Points on a hilly landscape, in no order, each with its height.
A ball rolls from a point to the lowest of its 2 nearest points, and stops where none of them is lower. Distance is the straight distance between rows; heights are no part of it.
q_207: [139 111 163 138 164 128 156 125 143 173 153 106 153 123 165 190 127 106
 142 152 142  94 186]  h=742
q_229: [122 137  91 149 152 141 172 145  66 154  89 153 135  82 113 125 114 142
 129 196 107 192 176]  h=743
q_386: [108 118 118 107 135  98 172  92 149  60 176 105 119 140  88 135 127 139
 102 118 157 104 186]  h=600
q_221: [124  83 128 131 130 114 111 117 155 144 175 145 146 135 161 184 148 120
 181  86 157  69 136]  h=328
q_681: [151 138 106 114 155 165 112 193 125 152 176 119 101 157 125 147 125 109
 170 129 129  47 145]  h=290
q_256: [136  82 164 153 109 117 179 105 125 143 176 164 140 103 163 143 125 147
 178 142 170 146 120]  h=257
q_470: [154 156 126 184 171 127 114 151 144 144 119 123 168 130 191 158 126  90
 138 108 130 169 103]  h=485
q_458: [143 106  98 149 170 151 151 140  99 191 143 137 150 132 148 202 128 110
 186 127 136 100 191]  h=761
q_746: [135 176 156 120 141 146 131 171 112 168 128 121 112 130  99 110  89 107
 169 189  67 162 132]  h=595
q_116: [130 175  73 153 186 132 103 191 100 149 128 148 134 137 146 180 123  76
 183  96  93 117 104]  h=437
q_651: [140 179 187 109 126 112 133  84 165 123  97  99 107 139 131 109 114  78
  97 104  80 164  92]  h=463
q_851: [119 129  71 128 159 148 106 183 102  93 115 146  97 144  51 131 147 159
  70 132 144 108 149]  h=659
q_483: [144 133 157 143 111 117 160  62 107 135 114 106 126  85 177 113 149  99
 128 121 149 170 116]  h=685
q_800: [186 153 152 132 110 157 137  82 136 142 142 106 119 122 157  80 144  83
 153 128 143 148 117]  h=649
q_247: [119 111 175 101  92 120 154 141  98 115 152 152  81 157  96 115 103 130
 152 136  98 112  91]  h=298
q_878: [127 135  82 103  96 134 161  88  46 114  87 132 104  83 125  63 154 126
 121 152 122 111 152]  h=513
q_558: [139 144 181 118  60 113 113 108 179 153 153 156 121 143 150  80 160 106
 144 103 135 124  40]  h=574
q_16: [ 86 103 166  53  73 112 138  94 123  89  89  86 108 112 113  87 140 147
 102 153 123  81 144]  h=462
q_445: [172 174 147 170 139 160  82 146 179 172 157 124 154 178 115 131 110 101
 157  89 111 167  87]  h=740
q_220: [119 112 153 142 134 150  89 172 115 175 106 113 135 116 179 116 154 115
 135 158 119 123 122]  h=438
q_532: [138 180  92 136 154 141  72 180 185 135 130 125 158 110 134 124  89 142
 143 144 104 143 110]  h=234
q_124: [121 112  79  80  97 125 164  95  93  81 144 134 133  85 133  74 131 153
 130 159 145  85 157]  h=456
q_667: [141 115 144 153 135 124 126  87 176  94 156 101 131 160  88 160 137 141
  95 104 177 148 169]  h=571
q_957: [143 128 149 129  73 135 127 100 125  87 178 100 101 141 111  61 145 172
 120 112 184 126  93]  h=455
q_941: [120 111 101 164 135 140  92 121  78 146  61 154 108 113 117 143 134 116
 119 101 113 177 120]  h=505
q_576: [117 131 178 122  80 110 145 139 135  96 161 113 116 124 150  65 119 176
  95 134 149 129  62]  h=493
q_441: [125 111 194 105  77 102 177 105 155 122 143 127 144 109 127  98 109 171
 122 184 150 136 101]  h=543
q_486: [164 143 161 165  98 134 109  84 199 135 159 101 159 139 167  91 159 143
 102  85 196 152 102]  h=660
q_863: [134  89 145 130 110 149 107 103 136 172  99 114 172  84 182 119 155 143
 149 168 152 122 152]  h=439
q_372: [148 162  77 116 180 146 128 181 128 112 165 118 130 132 139 126 138 103
 121 133 135  69 160]  h=341
q_448: [ 87  51 127 104 123 106 140 103 130 116 167 143 120 146 104 182 148 139
 167 107 136  62 160]  h=299
q_65: [156 182  52 168 194 134 154 136 115 111 109 160 141 110  98 166 124 117
  96 143 143 175 178]  h=579
q_457: [153 121 129 115 129 152 144 157  94 138 164 137  90 145 142 113 122  98
 172 140 121 100 111]  h=250
q_451: [ 91 114 106  92 146  99 177 124 104 108 101 166 125 107 110 152  88 123
 127 149  80 124 157]  h=821
q_6: [120 144 147 105 141 116 113 144 185 121 131 135 138 120 127 126  86 128
 124 129 104 139  95]  h=338
q_661: [186 141 167 149 120 142 120 110 176 176 161 133 148 142 164 132 132  87
 176 126 165 144 110]  h=622
q_599: [162 157  81 111 171 145 156 108 113 116 112 138 117 120  71 143 122 102
  99 145 122 124 197]  h=641
q_695: [ 96 122 100 168 166 124 143 175 101 149  65 138 152  94 137 156 140 157
  94 185 124 182 163]  h=684
q_324: [115 167 149 116 106  83 147  99 123  82  91 113 108 128 117 107  87 123
  68 101  90 168  75]  h=360
q_919: [ 86 131 130  94 162 129 140 175 149 178 122 125 155 133 101 185  79 159
 158 187  73  93 176]  h=661
q_872: [164 166  50 184 195 128 142 149 110 107 134 154 127 149 119 178 122  97
 126  88 146 151 143]  h=523
q_693: [138 156  58 125 164 144 114 163 149 132 120 141 161  94 104 123  93 154
 129 165 129 132 154]  h=71
q_106: [152 163 151 128 113 159 111 158 130 116 132  86 104 173 104  63 120 149
  60 128 117 140 100]  h=577
q_202: [ 76  93 114 123 102 108 126  82  92  88 101 102 107 118 105 124 166 153
  88 103 158 122 162]  h=376
q_267: [152 111 135 150 116 130 136 121 169 159 160 164 182  85 181 130 112 157
 181 161 170 142 111]  h=315
q_958: [158 148 174 149 100 110 133 119 191 158 181 162 147 171 162 126 165  76
 157  77 159 131  51]  h=596
q_57: [ 92 133 110 102  98  93 165  93  43  90  77 115  92  99 111 106 168 148
  82 136 134 113 152]  h=454
q_505: [174 145  92 151 148 155 121  84 150 102 159  98 124 151 110 140 145 100
 119  92 185 126 195]  h=594
q_349: [110 114 114 117 140 142 131 198 111 131 134 129 101 161  58 161 108 169
 119 157 114  89 163]  h=699
q_744: [129  96 194  88  98 130 151 142 157 132 169 111 128 134 125 119 121 151
 134 178 152  91 137]  h=582
q_306: [119 149  65 171 188 131 133 206  72 127 127 163 123 133 142 159 136 117
 131 113 113 165 116]  h=476
q_631: [127 118 173  99  86 115 152  72  95 108 114 123  81 139  96 120 123 100
 135 133 102 127 125]  h=348
q_528: [138 124  89 146 139 132 118 124 145 174 118 166 197  74 179 162  96 134
 202 145 135 160 127]  h=373
q_503: [114 110 185 148  99 113 106  92 195 108 132 104 126 172 100 140 141 146
  76  78 159 159 121]  h=550
q_356: [122  95 114 128 130 126  90  99 134 130 107  95 155  93 181 116 172 131
  98 121 163 113 152]  h=384
q_63: [ 96  61 175 120  96  90 156  96 122 120 151 146 118 132 137 146 153 131
 157 116 143 102 121]  h=307
q_773: [128  98 180 119  81 133  80 144 141 141 147 132 112 155 137 106 156 127
 145 106 133  99  66]  h=593
q_266: [117  98  44 145 162 144 133 145  70 154 122 178 131 127 128 175 147 141
 171 120 131  88 169]  h=776
q_673: [104 143 134 136 150 131 121 197 127 177 147 131 148 135 105 161  79 149
 183 180  91 133 131]  h=629
q_76: [123 141 143 162 154 130 124 156 128 132 127 121 118 156 133 139 115 116
 115 110 108 154 107]  h=415
q_922: [145  90 132 143  82 157  90  89 113 116 138 114  99 146  92 104 158 158
 138  99 175 131 135]  h=425
q_615: [115 111 198  98  41  96  98  79 194 151 108 146 129 125 106 119 162 136
 140 124 155 125  72]  h=551
q_767: [118  98 168 112  61 111  81  74 174 111 118 121 113 159  83 138 157 144
 121  71 149 133  86]  h=533
q_312: [137 116 127 169 139 121  77  81 146 159  71 145 151 106 149 178 129 104
 140  93 121 179 131]  h=481
q_187: [ 95  88  53 100 146 113 169 111  83 103 116 185 132 104 131 145 135 141
 137 136 117  89 166]  h=796
q_988: [121 143 103 127 144 147  96 203  98 113 129 120  94 159 106  90 149 150
  75 131 115 104 108]  h=620
q_768: [140 186 121 184 185 137 141 192 116 162 127 105 160 127 178 132 113 104
 142 157 103 210 127]  h=553
q_892: [120 137 138 138 137 110 178 106 110  54 164  84 101 147 126 111 149 120
  71 114 157 131 156]  h=633
q_452: [107 163 135  88  88  88 155  94  87  72 103  95  98 102 134  75 125 152
  73 105 114 128  77]  h=246
q_91: [ 95 132 135 103  97 106 134 136  88  48 140 107  77 151 109  80 145 145
  90  85 124  97  86]  h=347
q_625: [139 144 114 103 163 129 166 107 174 134 129 129 131 130  67 192  76 120
 116 138 117 129 209]  h=686
q_36: [110 119 143 141 130 141 143 185 127 124 136 126 106 146  74 126  89 185
  94 171 128 155 145]  h=732
q_252: [166 147  56 134 158 144  78 150 118 123 132 153 131 136 145 137 123  86
 160  73 132  99 110]  h=402
q_810: [ 88 100 123  57  92 109 126 120 115  54 116 114  95 146  68  99 126 146
 114 117 123  65 130]  h=405
q_294: [157 156 178 191 124 168 111 146 141 171 149 125 148 184 144 104 141 107
 121  77 113 193  66]  h=719
q_150: [148 180 132 140 136 129 173 145  74 101 128 107  83 122 138  68 119 125
  90 142 116 156  99]  h=711
q_194: [141 173 185 115 126 117 159 120 144 149 118 124 111 129 134 120  97  70
 154 157  68 176  96]  h=542
q_914: [ 92  93  81 122 106 109  89  86 101  98  83 132 124  87 152 114 169 148
 114  90 150 111 118]  h=317
q_432: [150 173  98 158 157 173  52 192 125 159 123 121 133 172 127 120 123  92
 149  87  84 148  79]  h=760
q_455: [166 180 150 137 147 122 179 105 130  77 164  94 106 152 118  86 122 107
  75 106 124 158 123]  h=670
q_765: [135 156 202 137 105 128 159 166 137 125 167 104 109 169 118  74 107 152
  98 145 103 145  68]  h=534
q_242: [107  98 159  80  84 125  84  71 166 105  96  92 125 124 119 114 157 128
 111 108 141  93 141]  h=508
q_663: [120 147  56 121 151 153  89 144 116 158  89 165 153  90 132 132 113 115
 165 145  89 132 135]  h=228
q_391: [144 135 169 167 104 135  87 113 160 143 125 102 153 146 168  97 147 130
  87  79 137 162  68]  h=689
q_180: [173 139 125 169 152 147 113 117 158 123 169  93 146 156 166 119 157 111
 112  97 174 131 140]  h=625
q_739: [107 123 142 102 159 121 132 142 178 174 111 115 177 109 149 176 109 144
 130 175 107 102 180]  h=703
q_677: [117  91 105 123 135 119  99 137 101 118  91 170  97 145  80 154 109 140
 129 104  97 136 113]  h=444
q_899: [109  77 175  46  90 115 167  95 147 145 124 138 149 129 120 121 120 154
 156 188 108  71 166]  h=617
q_858: [ 77  87 138 111 138  91 148 101 121 118  66 138 135 113 108 184 115 134
  99 132  94 146 160]  h=846
q_433: [ 99  94  82  88 124 144  84 129 107 148  85 159 143 104 139 129 131 137
 142 150  98  90 134]  h=301
q_346: [105 168 102 162 189 112 148 179 147 142 109 125 175  91 159 165  99 129
 114 179 109 180 157]  h=621
q_510: [143 130  95  98 133 145 145 149 125 109 174 125 126 103 141  82 129 134
 133 168 156  70 165]  h=404
q_274: [117  88  92 140 143 114  93  99 162 151 107 165 182  99 153 198 110 123
 160 100 117 127 138]  h=426
q_585: [128 122 116 161 134 128 169 113  72 139  98 130 120  84 171 113 126 127
 117 150 126 177 135]  h=728
q_991: [ 85  93 152  90 108 135  99 154  98 153  76 117 120 104 149 110 139 141
 122 173  86  93 119]  h=371
q_330: [121  87 137 115  89 137  99  87  92 124 100 145 100 145  85 133 137 133
 155 110 124 117 138]  h=394
q_849: [151 124 101 137 151 122 109 143 170 111 187 146 147 137 155 153 116 111
 150  81 152  85  98]  h=361

Where does a ball stop that starts at each point below?
q_451: q_452
q_445: q_767
q_229: q_693
q_599: q_448

Call two points neighbours if one is among the 2 nearest of the other. Go from one point of each pair to the other, from neighbour to neighbour, staying as low as possible. Name the highest point that can't be avoided.
q_457, q_693: q_878
q_457, q_256: q_941
q_256, q_448: q_63
q_693, q_914: q_863
